Each row is a point on a landscape with many valleys, with its height.
A ball rolls from a point to whichever of its 2 nearest points has the largest drop for the distance, and stops where none of them is lower. Distance is the straight distance between rows; heights are no part of it.
K_760: -1.42 -0.47 -0.10 2.56 -0.81 2.15 -0.68 -1.29 1.26 -0.66 -2.40 -2.49 0.83 1.27 1.07 2.69 -0.57 1.37 -0.85 -1.39 -0.39 -0.06 1.25 0.65 1.07 1.30 -0.79 -3.24 2.30 1.31 -0.38  height 17.6
K_996: -2.45 -0.03 -2.51 2.45 -1.21 2.14 -0.15 -4.20 0.10 1.85 -0.93 -3.07 0.72 1.92 -0.16 2.78 -2.48 0.63 -3.33 0.40 0.28 0.31 2.26 -1.14 2.20 1.73 0.19 0.37 1.47 0.47 3.07  height 42.4
K_327: -1.97 -1.80 2.50 -0.57 1.84 -2.06 -1.48 0.35 -0.02 -0.26 2.28 -1.48 1.05 1.16 0.06 -3.09 0.27 -3.02 -1.84 0.99 0.34 4.50 4.25 -2.54 -1.66 1.16 -0.07 -3.99 -2.18 2.62 -2.26  height 21.9
K_222: 0.13 2.11 -2.19 0.04 -1.38 0.06 -0.42 -1.25 -0.90 0.03 0.40 0.81 0.96 1.15 0.46 2.50 -4.75 0.08 -3.55 1.68 0.61 3.76 1.80 -2.12 0.36 -0.97 1.45 -1.40 0.20 1.11 -1.51  height 37.5
K_511: 1.17 0.03 0.03 2.11 4.57 -1.08 0.40 -1.82 -1.21 0.77 0.48 1.68 2.01 1.01 1.80 -2.84 3.35 -0.99 1.85 -0.81 -0.03 1.01 -0.84 1.31 3.38 5.75 0.43 -4.09 2.92 -2.10 5.80  height 29.5
K_718: 0.59 0.12 -1.44 -0.45 -1.93 -2.15 2.64 1.53 -0.39 0.68 3.00 1.23 0.48 -1.01 0.25 -1.68 -4.04 1.59 -2.83 1.49 -0.19 3.09 1.07 -1.37 -2.57 -3.24 1.30 -0.71 3.11 3.77 -0.48  height 81.9
K_196: 0.62 5.19 -5.00 0.62 0.49 0.23 4.25 1.70 -0.46 0.20 -1.41 1.78 -0.44 -2.17 -1.98 -0.83 -3.88 1.96 -1.00 0.99 0.21 0.33 -0.61 0.31 0.39 1.50 -0.58 -0.15 4.74 2.17 2.87  height 54.2
K_126: 1.28 0.11 -1.11 -0.49 -2.26 4.37 -0.60 0.29 -1.96 -1.94 -0.82 -2.07 -0.31 0.07 -2.48 4.02 -1.69 0.74 -2.59 1.59 1.21 1.53 -0.60 -3.13 1.98 -2.29 -1.57 1.97 1.28 -0.85 1.30  height 48.3
K_830: 1.34 -0.37 3.83 -3.11 -1.21 -1.90 0.62 0.80 0.04 -0.18 -4.62 4.22 -0.29 2.10 0.60 -0.53 1.26 -0.44 2.71 0.43 1.17 -2.78 -5.84 0.59 -0.90 -1.58 1.82 0.97 -2.82 -3.17 -2.32  height 66.3
K_510: -0.30 -0.76 0.39 1.43 0.49 1.20 -0.92 0.61 0.46 -0.47 -0.46 -1.87 0.92 1.46 -0.68 0.94 0.72 0.92 -0.73 -0.40 -1.22 -1.38 0.87 1.04 -0.58 1.27 -0.34 0.36 -0.86 -0.33 -1.81  height 21.8
K_852: 1.01 0.67 0.63 -2.67 2.30 -0.03 1.18 -0.70 -0.27 -0.64 0.47 0.11 1.60 0.45 -2.86 -0.54 2.19 -2.45 3.09 0.40 3.74 3.04 -3.45 -2.82 0.82 1.73 -0.94 0.83 0.36 -1.48 4.70  height 40.1
K_758: -2.86 -1.20 0.74 1.10 -0.55 4.74 -1.06 1.51 0.94 0.57 -3.82 -0.59 -1.25 -0.04 0.65 -0.37 3.09 2.34 1.51 -1.64 0.11 -0.74 -0.77 0.72 2.88 1.58 -2.93 -4.26 0.69 -1.76 2.21  height 19.7
K_997: 1.29 -0.95 -0.65 1.84 -4.56 0.41 2.64 -0.14 2.85 0.47 1.29 0.92 -0.61 0.52 0.40 2.15 -0.55 1.23 -0.57 0.93 -1.59 2.25 -1.55 -1.33 -0.30 -6.11 0.92 0.12 -1.34 0.22 3.16  height 83.2
K_202: -0.38 1.78 0.80 0.78 3.24 2.60 0.66 0.86 1.11 1.28 -1.72 1.27 -1.77 -0.96 0.10 1.09 2.28 1.26 3.75 -0.71 -1.77 -3.18 -2.34 4.33 -0.21 2.70 -1.45 -0.12 0.57 -2.37 0.96  height 32.9
K_943: 1.40 1.32 3.65 -4.83 1.63 -1.33 0.29 1.62 0.25 -1.77 -0.71 2.56 1.34 0.25 -2.15 1.05 2.06 -2.50 3.39 0.42 2.45 0.43 -7.35 -0.23 1.33 1.09 -0.55 -1.41 0.28 -1.08 1.42  height 48.8
K_931: 1.56 2.79 -0.16 -0.61 3.49 -3.83 1.27 0.57 -0.32 0.30 0.38 3.43 -0.14 -1.57 0.45 -5.16 0.69 -0.79 4.10 -1.04 -0.20 -2.32 -1.59 6.54 -1.42 0.41 1.13 -1.09 2.31 -0.54 0.40  height 68.5
K_856: 0.11 0.83 -2.40 -0.15 -3.07 1.33 0.08 -4.04 -0.47 0.54 -1.28 0.49 1.72 1.77 1.54 3.65 -0.51 -2.21 -3.46 0.83 1.36 0.80 0.00 -3.16 2.66 -1.91 2.85 3.01 -4.98 -2.02 2.73  height 83.8
K_549: -1.49 -0.30 -2.35 1.01 -0.88 -0.78 -0.86 -5.39 -1.27 1.82 -0.17 -0.33 1.88 1.76 1.01 1.10 -1.80 -1.43 -4.56 1.95 0.08 2.43 2.87 -4.16 2.64 1.30 1.72 0.52 -0.06 -0.45 2.96  height 40.9
K_839: -0.32 0.38 0.28 0.49 4.48 0.78 0.95 2.74 -1.05 -0.17 -0.18 1.45 -1.12 -2.43 -3.44 -0.49 2.18 0.06 1.58 -1.04 -1.19 -5.03 -1.68 2.04 -2.05 0.76 -0.25 3.23 -0.19 -1.46 -0.32  height 28.5
K_19: 0.39 1.12 -1.01 0.25 -2.39 0.66 1.18 1.13 -0.42 -0.86 -0.29 1.27 -0.88 -0.79 -0.78 2.42 -2.68 1.04 -1.49 0.21 -0.87 -1.23 -1.50 -2.04 0.03 -2.32 0.73 3.24 0.74 0.74 0.55  height 50.7
K_634: 0.33 -4.65 1.65 -0.85 0.97 2.13 -0.83 -3.18 -1.38 -2.25 -0.11 0.26 1.84 0.98 -1.45 -0.62 4.64 -3.24 0.76 -1.62 2.50 2.31 -0.80 -4.49 2.46 0.25 -0.39 -0.46 -2.43 -1.11 5.63  height 43.1
K_459: -1.10 -2.29 1.04 -2.44 -2.90 -0.93 2.35 0.91 -0.30 -1.20 2.20 1.43 -1.13 -2.16 0.03 0.12 0.90 -2.28 -1.63 -0.89 1.61 -0.45 -1.75 -2.16 -1.25 -4.31 2.22 5.14 -1.81 0.66 -0.13  height 55.0
K_988: 1.00 1.97 -3.86 0.95 -1.90 0.39 3.48 2.00 -0.74 -0.82 0.17 1.79 -0.02 -0.51 -1.98 0.69 -2.84 1.96 -0.59 1.69 -0.66 1.39 -1.42 -1.27 0.20 -1.87 -0.36 0.33 3.50 1.58 2.10  height 52.4
K_585: -1.28 0.68 -0.41 1.04 2.04 1.73 -3.14 0.39 -0.96 -0.89 2.56 -4.49 -1.57 -3.08 -2.75 0.88 -0.36 -2.02 -4.14 0.89 1.48 1.00 3.13 -1.77 0.00 0.04 -1.47 3.54 1.18 1.37 -1.18  height 41.7
K_328: -0.45 1.53 -1.82 1.44 0.09 -3.27 -0.75 0.23 -0.56 1.72 3.39 -3.81 -2.54 -3.09 1.07 -2.20 -3.31 0.35 -1.75 -0.01 -1.85 -0.66 4.29 1.15 -2.43 0.49 -0.30 -1.05 1.91 4.33 -2.29  height 78.0
K_776: 2.67 3.33 -3.95 -0.36 2.72 -1.91 0.66 -1.97 0.07 0.47 -1.56 1.81 2.52 -0.03 0.94 -0.09 -4.80 0.86 -1.58 -0.41 0.03 2.11 4.23 2.64 0.91 2.29 0.93 -4.79 3.74 2.95 -1.19  height 53.0
K_534: 0.10 -1.07 0.79 2.13 -0.87 1.86 0.23 4.98 0.24 -0.67 1.50 -0.75 -2.80 -2.29 -1.75 1.06 0.31 1.40 2.17 -0.21 -1.13 -1.01 -0.41 -0.25 -1.37 -3.11 -1.18 2.26 1.76 0.85 0.47  height 53.6
K_391: -0.89 -2.14 2.36 1.01 -1.43 -1.01 -3.13 1.96 0.78 -0.30 2.49 -4.58 -2.19 -0.85 0.06 0.41 1.56 0.63 0.86 -0.34 -1.56 0.14 3.77 -1.00 -2.50 -0.48 -1.41 2.81 -0.46 0.75 -4.00  height 61.4
K_607: 1.73 0.62 2.93 -4.65 -0.72 -3.25 1.95 1.72 -1.96 -2.12 -3.30 5.11 -1.45 0.86 -1.09 -2.03 1.88 0.46 3.65 -0.24 1.55 -3.57 -5.84 1.94 -1.33 -1.77 1.27 0.42 0.15 -0.79 -2.88  height 65.0
K_61: -1.64 0.61 -2.05 1.79 -0.90 0.59 -0.90 -2.94 -0.16 2.40 -2.14 -3.14 0.39 0.76 2.53 -0.90 -0.49 1.16 -1.36 -1.25 -0.90 -0.69 2.69 2.35 1.19 3.38 -0.01 -3.23 1.35 3.06 -0.01  height 22.1
K_754: -1.18 0.70 0.87 1.60 4.62 1.31 -0.51 1.15 0.50 0.54 -0.97 -1.02 0.00 -0.94 -2.29 -0.14 3.01 0.45 1.34 -0.40 -1.83 -3.60 -0.14 4.39 -0.34 3.11 -1.76 2.96 -1.65 -3.43 -0.13  height 30.8
K_494: -2.28 -2.30 4.03 -1.53 -1.35 -4.18 -1.31 -2.09 2.39 0.17 0.90 -0.22 1.29 0.13 2.43 -1.40 1.11 -3.15 -0.23 0.72 0.29 -0.36 2.00 0.96 -2.64 1.91 1.69 0.91 -4.83 -0.94 -1.27  height 20.4
K_393: -1.95 -2.25 3.00 -1.53 -3.69 -1.71 -0.72 -1.36 2.26 0.60 2.14 0.20 -0.36 -0.31 1.81 1.33 1.46 -3.55 0.59 -0.48 0.56 0.01 1.27 -0.43 -2.55 -2.03 1.72 2.77 -4.72 0.34 -0.94  height 17.7
K_144: 0.26 -2.00 1.72 -1.92 0.37 -2.56 -0.27 2.18 0.71 -1.00 3.58 -0.55 1.64 -1.02 -0.23 -2.84 -0.91 -2.22 1.10 1.10 0.75 4.14 3.72 -0.53 -3.04 -0.21 -0.69 -2.47 -0.60 1.85 -2.61  height 16.4
K_188: -0.13 -0.08 -0.38 0.44 4.54 1.03 0.09 0.42 -1.45 -1.05 1.70 -0.15 2.84 -1.71 -2.26 -0.73 -0.09 -1.65 0.41 -0.77 1.91 -0.12 -0.84 -0.50 -0.09 1.76 -0.34 2.65 0.07 -1.14 2.34  height 28.6
K_350: -1.18 -0.96 -2.18 -0.20 1.27 -3.62 -0.24 -7.32 -0.79 1.74 0.53 0.60 3.75 0.75 0.23 -1.38 -1.91 -2.85 -3.79 1.62 1.08 2.58 1.91 -0.39 1.30 2.95 2.21 0.64 -0.53 -1.08 3.88  height 39.0
K_642: -0.30 0.54 -0.75 1.10 -0.05 -1.44 -1.85 -3.55 -0.40 0.37 0.80 -1.31 0.82 1.59 0.84 1.27 -2.36 -0.47 -3.87 0.13 -1.15 1.48 3.40 -0.75 -0.27 1.81 1.51 -1.83 -1.09 0.98 -1.82  height 31.3
K_204: -0.45 -1.30 0.56 1.71 -3.81 0.17 1.04 2.11 1.17 -0.06 1.09 -0.93 -4.08 0.19 1.00 -2.28 0.34 2.37 4.92 -1.63 -1.46 -2.59 1.29 3.97 -0.64 -0.22 -1.84 1.79 0.01 1.48 -1.33  height 55.9
K_101: -0.81 -0.51 -1.02 -1.69 4.17 -2.15 -2.22 -3.48 -2.72 -0.38 -0.35 0.82 2.44 1.71 0.30 -2.61 0.25 -2.78 -2.66 1.28 1.57 2.02 3.88 -2.25 0.71 5.13 2.16 -3.52 -0.10 3.11 -0.19  height 30.9
K_921: -0.10 -5.17 3.92 -0.98 -2.02 1.18 -1.83 -0.31 0.90 -1.16 -1.07 0.45 2.51 1.54 2.29 1.42 4.20 -0.76 -1.48 0.17 -0.20 2.41 0.32 -3.07 0.94 -2.33 -0.08 -2.87 -5.41 -1.16 -1.49  height 12.5
K_773: 0.19 -3.93 2.35 1.01 0.05 -2.83 -2.26 1.00 1.86 0.00 0.59 -1.22 1.06 2.01 2.24 -2.34 1.10 3.15 -0.97 0.36 -1.35 1.06 4.33 0.54 -0.72 0.41 -0.35 -3.29 -3.56 -1.02 -3.24  height 4.8
K_504: -0.49 -0.02 0.86 2.98 2.37 0.74 0.22 0.41 0.52 -0.38 -1.13 1.68 1.17 -0.02 1.34 0.07 3.30 1.30 1.49 -0.70 -0.30 1.28 -1.02 1.32 3.73 3.59 -2.31 -4.19 1.04 -1.62 4.03  height 29.9
K_657: 0.12 -0.01 -0.70 2.95 1.95 -1.87 1.25 0.51 2.15 1.55 1.99 0.29 0.74 -1.27 1.00 -2.68 -1.43 0.19 2.57 -1.62 -2.52 -1.54 1.46 4.29 -0.40 0.89 -0.46 -0.33 -0.16 0.58 0.04  height 71.3
K_736: 0.16 -1.43 1.71 -1.80 1.88 1.71 -0.69 -0.75 -0.58 -1.97 -1.03 0.98 1.04 1.72 -1.89 0.54 4.95 -2.10 2.13 -1.01 2.12 1.58 -3.84 -2.67 3.51 1.33 -0.79 -1.47 -0.37 -1.52 3.30  height 43.2
K_702: 0.65 0.06 0.96 -2.16 -2.92 -0.68 0.68 1.05 -0.33 -0.43 -0.93 2.99 -0.47 -0.10 0.35 1.16 -1.84 -0.66 -1.66 0.08 0.08 -2.32 -2.18 -2.19 -0.79 -4.42 3.46 3.29 -2.05 0.12 -1.76  height 53.1
K_457: 0.23 -0.33 -0.12 0.60 -5.67 0.75 -2.41 0.01 1.37 2.01 0.47 -4.06 -2.77 -0.26 1.00 3.86 0.31 0.74 -0.22 -2.66 -0.84 1.47 -0.82 -3.18 0.18 -2.92 -1.79 -0.17 0.25 0.61 -2.61  height 64.1
K_531: -0.28 -3.73 4.16 -0.34 -2.39 0.38 0.02 -1.54 2.26 0.41 0.81 0.37 0.49 2.17 2.45 2.50 2.23 -3.76 -0.38 -0.71 -0.29 1.76 0.39 -0.76 0.46 -3.01 0.43 0.46 -6.06 -0.98 -0.60  height 15.0
K_928: 0.39 -0.60 0.41 0.44 1.91 -1.73 -0.61 -3.37 -0.45 -0.51 -1.30 2.49 3.89 1.98 3.39 -2.97 1.29 -0.37 1.63 -0.65 1.03 1.88 -1.89 1.28 3.03 4.58 0.43 -6.10 1.89 0.04 2.38  height 21.7
K_10: 0.38 -2.24 1.88 0.54 -1.50 2.09 -0.57 4.58 1.62 -0.71 0.36 -2.33 -2.12 -1.22 0.71 -1.03 -0.22 2.64 3.63 -0.78 -0.54 -0.04 1.65 3.40 -0.59 -0.03 -4.07 1.09 1.06 0.14 -2.98  height 57.2
K_975: 2.80 -2.09 1.23 0.19 -0.61 0.04 -1.83 4.84 0.45 -1.75 2.02 -1.41 -1.49 -0.57 0.28 -1.25 0.15 1.43 1.09 0.14 -1.15 0.33 3.82 0.64 -1.42 -0.78 -3.04 2.19 0.01 -0.45 -5.20  height 59.3
K_179: -1.76 -2.09 1.38 0.70 -1.86 3.61 -0.85 1.64 1.64 0.76 -4.28 -1.81 -1.77 2.44 1.05 2.26 1.34 3.55 1.06 -0.51 -0.07 -2.03 -1.19 0.80 1.37 -1.03 -1.27 -3.91 0.59 -1.07 -1.96  height 11.4
K_703: 1.25 -0.21 0.25 0.79 -4.45 2.89 0.47 -3.05 1.47 0.92 -0.64 -0.22 -0.44 1.74 1.69 5.20 0.79 -1.57 -3.52 0.52 -0.02 1.26 0.01 -3.20 2.23 -3.85 1.04 0.69 -3.79 -2.07 1.38  height 83.5
K_45: 0.64 1.19 -1.33 0.21 3.71 1.41 -0.29 1.93 -1.41 -1.74 -0.71 -0.84 1.17 -0.63 -2.19 -0.17 -0.55 -0.76 -0.28 -1.31 0.11 -1.53 0.82 1.40 0.37 2.29 -1.24 0.53 0.33 -0.22 -0.83  height 20.6
K_60: -0.47 1.89 -1.49 1.45 -1.82 -0.25 0.39 0.06 1.34 1.42 3.22 -2.00 -0.34 -2.08 0.68 0.33 -4.42 0.30 -2.41 1.47 -1.60 1.99 2.89 -0.27 -1.93 -0.70 -0.20 -0.08 2.05 3.91 -0.36  height 80.2
K_400: -0.63 3.09 -3.95 0.99 -1.39 0.41 -0.73 -4.44 -0.43 1.49 -2.70 -2.47 1.30 2.98 0.24 2.73 -4.55 1.08 -4.15 1.76 0.03 0.90 2.08 -2.19 2.42 1.62 1.68 -1.19 3.36 1.86 0.60  height 44.5
K_194: 1.08 -2.31 1.27 2.48 -4.46 0.84 -0.47 1.86 1.04 0.23 2.79 -1.58 -3.01 -1.11 -0.41 2.20 -0.03 0.26 1.58 -0.01 -1.57 -0.42 -0.11 -1.30 -2.39 -5.49 -1.38 3.88 -0.23 1.79 -0.01  height 54.5
K_422: 1.68 -1.61 1.42 1.75 -5.55 2.91 0.42 -1.49 1.45 0.28 2.26 -0.27 -0.55 0.25 2.56 3.29 -0.20 -1.14 -0.88 -0.34 -1.82 1.36 -0.19 -1.53 -0.53 -6.13 -0.18 0.68 -4.38 0.21 1.39  height 83.3
K_129: 1.09 1.86 -1.77 -1.25 -2.08 2.33 -0.91 -1.06 -1.05 -0.78 -1.24 0.37 0.07 0.30 1.17 4.21 -2.14 -0.46 -4.06 2.44 1.12 2.95 1.16 -4.00 2.62 -2.76 0.90 2.51 -0.09 -0.48 -0.86  height 44.2
K_664: 0.98 -0.05 1.20 -1.65 1.16 -2.64 2.49 1.73 -1.47 -1.49 -0.33 4.80 -0.25 -0.21 -2.10 -2.52 1.22 0.17 1.53 -1.32 0.80 -2.51 -4.39 1.04 -3.39 -1.67 2.29 1.98 1.51 -0.07 -1.09  height 63.2
K_63: -1.36 -1.02 1.98 -0.37 -0.80 -5.63 -0.03 -3.47 1.56 2.14 1.18 -1.09 0.95 0.52 1.65 -3.52 -0.09 -1.34 1.09 0.96 -1.98 0.72 2.82 2.57 -2.37 2.09 1.96 -1.34 -3.08 0.39 -3.23  height 22.4
K_795: -1.01 0.78 -1.54 -0.06 -0.29 4.21 0.66 3.77 -0.02 -0.15 0.91 -1.77 -3.18 -3.15 -1.88 1.07 -1.48 -0.17 1.00 -0.75 0.87 -0.07 -1.22 0.76 -0.74 -1.05 -2.31 3.88 2.82 0.82 1.03  height 52.0
K_359: 0.50 3.99 -2.70 -0.73 2.62 2.71 1.68 0.38 -1.87 -0.59 -2.18 2.72 -0.54 -1.07 -3.59 1.03 -0.86 0.85 0.54 2.18 1.11 -3.20 -4.22 0.26 0.78 0.12 0.85 2.63 2.71 -1.00 3.07  height 58.9
K_138: -0.11 2.51 -1.56 -1.68 3.62 -0.26 1.05 -0.57 -1.70 -1.21 1.05 0.96 2.33 -1.74 -2.94 -2.76 0.53 -2.81 0.29 1.31 3.20 1.05 -3.46 -1.00 1.05 1.51 1.31 3.34 0.50 -1.49 5.37  height 35.5
K_542: -1.71 2.32 -1.64 0.85 0.26 1.40 -2.21 0.39 -1.02 0.50 1.09 -4.66 -1.40 -1.56 -1.09 0.82 -1.88 -0.85 -3.05 -1.70 0.92 -2.37 1.75 0.07 -0.98 1.15 -0.19 2.72 1.27 2.01 -2.57  height 31.9
K_360: 0.01 -0.16 -0.49 1.87 0.62 -2.25 0.70 -3.10 0.66 0.41 -0.86 2.03 3.72 2.12 1.65 -0.95 -2.07 -0.48 0.71 0.07 0.56 2.23 0.67 1.49 1.10 2.25 0.23 -4.44 0.99 0.31 -0.52  height 13.6
K_976: -1.43 -0.82 1.97 -0.47 1.17 -3.93 -1.30 -2.84 -1.22 0.61 -0.01 -0.59 3.00 1.59 1.54 -3.41 0.47 -3.31 -3.06 2.32 0.95 3.03 3.95 -1.62 -0.79 3.24 1.35 -5.29 -1.67 3.25 -1.10  height 25.4
K_481: -2.23 0.82 -0.77 1.17 -0.75 0.60 -1.25 -0.04 -0.36 0.67 1.13 -3.96 -2.69 -1.92 -1.50 -0.68 -1.11 0.76 -0.69 -1.76 0.29 -4.63 -0.54 0.20 -3.06 -0.27 1.91 5.16 0.31 0.67 0.15  height 38.9
K_100: 2.14 1.84 0.11 -1.54 0.81 -0.12 -0.56 1.75 -0.80 -0.31 -4.12 2.21 -1.69 0.80 -1.01 0.47 0.37 1.78 2.46 0.55 -1.25 -5.79 -2.97 2.27 -0.87 0.44 0.48 1.78 0.78 -1.61 -2.00  height 22.2
K_911: -0.12 1.11 0.61 -2.11 1.18 0.25 2.91 2.26 -1.85 0.02 0.85 4.49 -1.51 -1.44 -3.42 -0.68 1.68 0.27 0.07 -0.01 0.38 -1.80 -5.26 -0.79 -1.84 -3.38 1.74 4.16 1.28 -1.65 1.51  height 62.0
K_920: 0.23 0.29 -0.98 -0.20 1.35 -3.45 -1.17 -1.90 0.08 0.45 1.05 -0.79 1.05 1.13 3.41 -1.77 -1.89 0.17 -1.43 0.04 -1.69 -0.19 3.79 1.67 -1.01 1.88 2.42 -1.67 -2.03 1.67 -3.98  height 26.4
K_512: 1.05 1.34 -0.05 0.24 -2.18 -0.15 0.95 0.78 1.06 1.63 -3.98 3.54 -3.10 1.81 0.34 0.81 0.30 3.14 3.76 1.15 -2.71 -4.61 -5.16 2.11 0.03 -0.83 0.56 -0.52 0.02 -2.04 -1.76  height 19.0
K_831: -1.15 0.90 -2.39 0.65 -5.36 0.32 -1.33 0.65 0.32 2.81 1.13 -5.68 -2.56 -3.53 -0.44 1.77 -1.19 -0.11 -1.54 -0.51 -0.22 1.66 -0.70 -3.66 -0.99 -3.89 -1.95 2.13 1.34 0.30 -0.87  height 65.6
K_764: 0.66 -0.17 -0.20 1.73 1.61 -4.74 3.02 -1.15 1.68 0.37 1.27 2.37 -0.03 -1.14 1.08 -5.97 -1.05 0.37 3.98 -0.56 -0.41 -1.68 0.61 4.48 -1.62 0.28 1.08 -1.21 1.43 0.28 -0.65  height 70.3
K_325: -0.22 -2.00 1.03 3.31 -4.64 -0.51 -1.76 1.40 0.93 0.42 0.74 -1.39 -3.67 0.86 0.83 1.38 0.50 2.57 3.83 -0.61 -1.16 -2.43 -0.89 1.32 -2.23 -2.96 -0.61 3.12 -1.21 1.68 -1.30  height 55.1
K_430: -0.35 -1.41 1.08 0.85 0.97 1.09 -0.14 2.48 1.22 0.46 -3.05 1.73 0.83 1.78 1.81 -0.16 2.63 3.91 1.71 -0.45 -0.49 -0.93 -1.52 1.72 2.35 1.40 -2.88 -4.78 -0.27 -2.73 1.39  height 25.8
K_324: 2.46 1.26 0.80 -2.87 3.51 0.10 -0.47 2.21 -1.83 -1.66 -1.96 3.40 1.06 1.40 -1.80 0.77 0.90 -0.09 3.03 0.27 1.08 -0.07 -4.79 0.11 1.88 1.21 -0.99 -0.51 0.24 -2.19 -0.97  height 45.2
K_330: 1.85 3.29 -2.91 0.08 -0.09 0.45 0.72 -3.67 -0.93 0.88 -2.43 0.76 1.86 3.25 0.82 2.24 -5.51 1.42 -2.32 1.02 -0.26 0.84 3.07 -0.57 2.13 2.26 0.88 -4.30 2.92 2.31 -1.44  height 47.5
K_848: -0.56 -0.26 0.44 -0.57 -3.53 2.01 -0.24 1.06 0.94 1.04 -4.05 -0.56 -1.71 2.56 0.29 2.57 -1.35 3.04 2.74 -0.03 -1.60 -3.75 -2.03 2.19 -0.52 -0.03 1.34 -0.58 -0.29 -0.87 -2.73  height 16.0
K_117: -1.90 -0.68 -1.57 0.23 4.03 -3.44 -0.14 -5.41 -2.01 2.51 1.39 -0.29 3.18 0.88 0.11 -3.13 -1.74 -2.68 -3.24 1.03 1.85 2.48 4.72 -1.18 0.11 4.66 0.66 -1.14 0.52 1.44 1.23  height 36.1
K_184: -1.40 -2.11 2.80 -0.52 -1.11 -0.31 -3.76 -0.38 0.05 -1.61 -0.72 0.39 0.48 2.10 3.50 0.28 1.89 0.89 -3.56 0.51 -0.80 1.17 2.61 -2.27 1.35 -0.94 1.67 -2.44 -5.16 -0.51 -3.86  height 7.1
K_412: 2.14 1.36 2.43 -3.54 2.79 -1.04 -1.27 1.51 -1.09 0.64 -1.32 3.27 0.79 0.77 0.43 -0.72 2.02 0.69 3.37 1.63 0.87 -0.88 -7.21 2.90 0.55 1.03 0.07 -2.66 0.14 -5.03 -0.06  height 40.4
K_326: 1.35 -3.94 -0.97 1.23 1.68 3.21 -0.03 -0.49 -0.82 -0.94 2.00 -0.24 2.53 -0.58 -2.06 -0.17 3.75 -1.68 1.97 -1.73 1.96 3.05 1.68 -3.33 2.03 0.90 -1.89 -1.64 -0.72 -0.32 4.46  height 40.3
K_820: 1.20 -0.47 -0.87 0.32 4.44 2.55 1.32 0.59 -0.06 -1.57 4.54 -1.49 1.94 -1.16 -2.42 -1.29 1.02 -1.61 1.38 -2.27 2.46 2.69 1.54 -2.65 1.29 2.30 -2.26 0.76 1.46 -0.91 3.69  height 35.4
K_819: -1.94 -1.96 2.08 1.93 -3.31 0.90 -2.82 0.04 1.32 1.24 1.12 -6.45 -3.47 0.58 2.26 2.54 1.22 0.48 -0.37 -1.97 -1.75 1.56 3.07 -1.54 -0.76 -1.51 -1.87 0.18 0.17 0.73 -2.72  height 62.8
K_316: 0.43 0.53 -2.49 1.23 -4.39 -1.01 3.11 -0.22 0.97 0.41 2.64 0.71 -0.66 -1.17 1.33 -0.43 -2.39 2.74 -2.00 1.85 -1.83 2.27 0.99 -1.71 0.27 -5.28 0.29 0.55 1.26 2.99 1.51  height 82.8
K_550: 1.11 1.30 0.32 -2.79 3.51 -2.46 3.23 2.59 -1.62 -0.74 0.91 2.74 0.04 -1.98 -1.23 -3.65 0.73 -1.80 2.39 -0.99 1.33 -1.75 -3.94 2.71 -1.77 0.25 1.15 -0.48 2.71 -0.42 0.18  height 65.4
K_185: 0.00 1.49 -1.66 0.84 1.84 -0.50 0.32 0.59 1.16 -0.28 -0.21 -2.94 -1.89 -2.51 1.57 -2.56 -1.10 0.24 1.22 -2.79 -1.29 -2.86 3.60 6.01 -0.79 1.81 -0.74 1.42 0.91 0.56 -0.25  height 72.6
K_630: -1.66 -2.28 3.31 -1.60 -1.19 -3.45 -2.09 -1.62 1.44 0.96 -1.23 0.09 0.71 3.05 3.88 -1.32 0.81 0.88 -2.09 -0.40 -0.13 1.73 2.57 -0.52 -1.71 0.53 1.69 -4.26 -4.64 -0.58 -3.40  height 1.4
K_484: -1.26 -1.74 0.61 3.00 1.88 2.86 -2.95 -0.07 0.49 -0.90 3.15 -4.77 -0.32 -1.75 -0.81 1.84 0.67 -1.04 -2.79 -0.27 0.69 2.16 4.18 -1.86 1.08 0.27 -2.86 -0.37 1.71 2.18 0.36  height 48.0
K_454: 1.25 1.60 -1.64 0.14 -1.57 -1.66 -0.37 1.90 0.93 -0.02 1.74 -2.40 -2.66 -2.51 1.29 -2.20 -2.14 1.53 0.99 -2.26 -1.04 -2.87 3.93 3.31 -2.17 0.45 0.11 1.06 2.77 3.88 -2.92  height 75.1
K_48: 0.10 -1.59 0.95 -0.52 -0.89 -2.81 -0.79 -1.97 1.14 0.04 -1.59 1.88 2.99 2.49 2.21 -0.71 -0.71 1.07 -0.85 -0.01 -0.57 1.62 -0.07 -0.20 0.11 0.52 1.07 -4.25 -1.73 -0.44 -3.44  height 7.0
K_487: 0.72 4.01 -3.32 -2.60 1.16 2.04 3.00 0.49 -1.46 -1.50 -1.27 3.48 0.33 -1.13 -2.70 0.67 0.63 -0.33 -0.05 2.32 1.11 0.09 -4.13 -3.08 1.99 -1.31 0.42 3.30 0.17 -1.85 3.68  height 60.2
K_244: -0.28 0.71 1.10 -0.72 0.50 2.91 -0.26 2.22 -1.73 -0.47 -1.99 0.19 -3.02 -0.74 -3.01 1.91 1.98 0.51 1.27 -0.14 -1.79 -5.82 -3.15 0.95 -1.10 -1.09 0.38 4.34 -0.69 -1.66 -1.37  height 25.6
K_686: -0.02 1.34 -1.48 -1.49 0.49 5.59 0.58 3.21 -1.00 -0.87 -0.65 -1.75 -1.48 -1.63 -3.50 2.85 0.27 -0.07 -0.18 0.24 1.26 0.01 -0.40 -2.43 1.15 -1.03 -2.99 3.69 1.82 -1.37 2.81  height 50.2
K_734: -1.13 -3.03 1.05 1.04 1.19 -1.66 0.11 0.80 1.09 -0.62 3.22 -0.05 1.93 0.44 1.24 -2.00 1.01 -0.06 0.46 -0.52 -1.03 3.04 2.24 1.59 -1.85 0.30 -1.09 -2.29 -1.39 -1.03 -2.13  height 9.1
K_255: 0.34 1.79 -1.64 -2.21 1.11 3.04 1.64 1.51 -1.80 -1.76 -0.16 2.19 -0.71 -2.35 -3.65 0.99 3.63 0.12 -1.52 1.86 1.46 -1.81 -4.08 -2.71 -0.26 -3.05 0.46 5.31 -1.41 -1.24 2.33  height 61.1
K_752: 1.33 3.77 -2.62 -1.90 1.80 1.76 3.25 2.96 -1.84 -0.76 -1.68 2.76 -0.78 -2.15 -2.46 1.10 -2.05 0.55 1.23 -0.04 0.43 -2.22 -1.77 2.42 -0.01 0.29 -0.87 -0.29 3.65 0.87 2.09  height 56.9
K_336: 0.90 1.97 0.71 -1.00 4.21 -0.61 0.26 0.72 0.70 0.78 -0.96 2.42 -0.97 0.54 1.12 -1.26 2.53 2.36 3.17 0.67 -0.70 -2.39 -4.21 4.54 1.15 2.90 -0.62 -1.78 0.42 -5.61 0.76  height 35.9

Two balls start at each pair of points below. Name the first point that both come to, or write -.
K_330, K_222 | K_630
K_831, K_391 | K_194
K_856, K_457 | K_129

For each start below, name every point that the ball comes to, in order.
K_324 | K_412 K_336 K_202 K_754 K_839 K_244 K_100 K_512 K_848 K_179
K_911 | K_255 K_487 K_359 K_752 K_196 K_988 K_19
K_819 | K_391 K_975 K_10 K_204 K_325 K_194 K_534 K_795 K_686 K_126 K_129 K_222 K_642 K_920 K_63 K_494 K_393 K_531 K_921 K_184 K_630
